A landscape with many peaks, sampled at points; each row gives a point and its height.
From any point a climber steps to the highest of the 6 points nearest to it. It stops when none of these is higher. Distance is the straight distance between rows; heights are no part of it.
Panu (h 77.3): [  5 -19  19  10 -28   4  18  14 -33]
devi (h 57.6): [  9   0   0  15 -28  -3  12  10 -26]
pud (h 48.3): [ 5 -9  5 -7 30 -3 10 33 -8]
manar (h 25.4): [ 10  24 -13  -7  19  -7  -3   5   3]
silen (h 43.5): [ -9 -17  15   3  -8  11   5 -20   8]
guvip (h 64.6): [ 10   2   3   7 -19 -12  -6  11 -28]
Momu (h 57.2): [-4 -8  7  1 -1 18 22  1 11]
fugiv (h 58.1): [  7 -18  19 -10   8   2  -6 -11 -10]
doma (h 36.1): [  0  14  -7  -6  41 -19 -28  20  -1]
reri (h 43.9): [  6  19  -5 -16  25  -1 -12 -19  21]
dup (h 48.1): [ -1   5   5   8 -25  -7 -10 -18 -14]
gik (h 32.6): [ -9  -4   2   4 -28   3  -9 -27   6]
kiti (h 41.7): [  7 -19  20  -7   6  12   8  -7   1]
kek (h 30.1): [ 10  21 -13  -3  20 -11  -3  10   4]
mon (h 44.7): [  4 -27  16 -12  27   1  -2  27  -8]
bebi (h 55.0): [ 5 14 -7  3  8  5 20  7  7]
Rop (h 44.4): [  8  13 -10  -4  29 -10   4  33  -7]
lil (h 4.3): [  5   1   1 -23  49   0 -17  -4  21]
muro (h 62.7): [-22  15 -19  -3   1   7  -4 -27  40]
lik (h 58.7): [ 12  -1   0   7 -10 -17 -17  26 -35]
mizo (h 53.4): [ 10 -10   6  -6  22   3  12  24  -5]
Gofit (h 62.3): [ 12  -6   4   8 -22  -8   6  19 -35]
mog (h 39.9): [  7  19 -13 -11  29 -14 -10  21  -2]
beb (h 62.0): [  3 -14  12  18 -40  12  25   5 -20]
Fev (h 25.1): [-24 -14  -9   8 -36   4 -13 -29  19]
bar (h 37.7): [-11  -4  -5   8  -8  18  27  -4  19]
Kemo (h 28.1): [-19 -16   4   4 -27   8  -4 -31  13]
Miz (h 47.5): [-16  19 -27  13 -13   7  13 -10  29]
buga (h 27.3): [-19  -4 -10  12 -39   0 -10 -25   8]
pebi (h 32.9): [  9   6  -3 -18  44 -11 -29   2  10]
Tedur (h 48.8): [-23 -19   3   2 -18  21  14 -13  26]
kirez (h 57.4): [ 15 -14   5   7 -13  -8   6  27 -37]
duvag (h 22.6): [-15 -15 -12  23 -53   9  16   2  -3]
Ras (h 38.4): [ 12  21 -11  -8  30 -14 -10  14   0]
rotap (h 52.1): [  2  22  -8 -10  17  -3  -5 -21  25]
kofug (h 76.0): [ -4 -14  10  -5   1  14  18  -6   6]
Ves (h 28.6): [  8  27 -13  -5  20  -6  -3  -5   7]
tanup (h 27.2): [  7   9   4 -19  43  -3 -14 -13  19]
Valep (h 37.4): [  8  14  -9 -12  41 -13 -24   8   3]
gibat (h 17.7): [ -8 -14  -3  19 -47  13  22   5 -14]
nat (h 54.0): [  6   6   2  10 -25 -11  -7  -9 -21]
dorab (h 39.2): [  1  17 -12  -7  33 -17 -12  28  -8]
lasa (h 65.9): [ 10 -14  17 -14   9  -4 -14  -5 -11]
Tunir (h 65.7): [ 12   5   4  -2  -9 -17 -21   1 -23]
Sepul (h 34.3): [  4 -22  21 -12  17  -8 -21   7 -13]
Dige (h 38.2): [  4   0   3  14 -33   2  16   5 -20]
zuk (h 10.5): [ -3  -7   1  22 -42  10  19   1 -17]
pozez (h 60.0): [ 4  4 -4  2  4 10 26  9  8]
Mepi (h 70.3): [ 14   3   6   1 -17 -13 -14  -8 -22]
deso (h 35.4): [ -7  -7  10   4 -19   3  -8 -28   0]
bodo (h 40.1): [-14   1   1 -12  28  15   9 -24  44]
goz (h 14.8): [ -8  -4  -1  24 -48   4  15  -1 -15]
Vuku (h 45.8): [  9  -5   8  -6   4 -18 -28   4 -24]
vezos (h 42.3): [  2  28 -14   0   6  -4   3  -7  15]
Bug (h 61.3): [  3   5  -6  -1  34  -8  -1  40 -10]
babi (h 50.6): [  6 -33  19   5 -13  -3   4  33 -40]
Bir (h 51.8): [ -4  16 -11   3   1   6  19   2  13]
Sas (h 68.8): [ -8 -15  10   0  -4  21  21 -10  17]
suna (h 46.2): [ 7 17 -6 -4 12  3 15 15  5]
Duru (h 61.9): [ 12   2   0   4 -13 -16 -14  18 -35]
fuvut (h 34.4): [  0 -13  16  -4 -11   1 -10 -23  -2]
Bafa (h 56.2): [-21   3  -7  -9  15  16   2 -32  50]
bapuv (h 48.7): [ 3 -8 13 -4  7 13 22 13  3]
rodod (h 49.3): [  0   9   3 -16  31   5  -5 -20  30]
Vefip (h 48.6): [  5  -9  16  -6  -6  -4 -10 -16 -10]
ribi (h 26.3): [-19 -15  -5   9 -35   3 -14 -28  14]
vas (h 34.8): [  0  12  -5 -12  53 -18 -33  19   4]
suvur (h 31.4): [ -1  -3   1 -18  57  -9 -28  11  11]
tori (h 25.5): [ -1   6  -5  15 -36   3   3  -6 -15]
vate (h 27.8): [-15  -3 -18  23 -55   4   0  -9   2]
Fuso (h 49.9): [ 8 -2  2 -6 20  5 17 24 -5]
Muve (h 54.6): [-2  6 -3  3  1 14 25  3 14]
Rel (h 60.3): [-12  17 -11  -6   6   4  -4 -29  36]
datu (h 62.1): [  5 -21  17 -16  21   1  -1   7  -9]
nazu (h 40.7): [ -9  24 -17   9  -1   6  15  -6  21]
Zala (h 35.9): [ -5   4  -4  15 -37  -3  -3 -14  -6]

Where does a climber stop that starts at each point below?
Ves | muro
tanup | muro
ribi | Mepi
pebi | Bug
mizo | lasa
pud | lasa
bar | kofug
nazu | pozez
Fev | Mepi
kek | pozez

Call two points neighbours if one is among the 6 nearest of the other. Go from one point of each pair to the other, from neighbour to neighbour, staying as high as possible. Name the lowest point that can't be avoided.
Panu, muro | Miz
kofug, Mepi | Vefip
pozez, lasa | Fuso
Bug, lasa | mizo
kofug, pozez | Momu
Mepi, Panu | Gofit
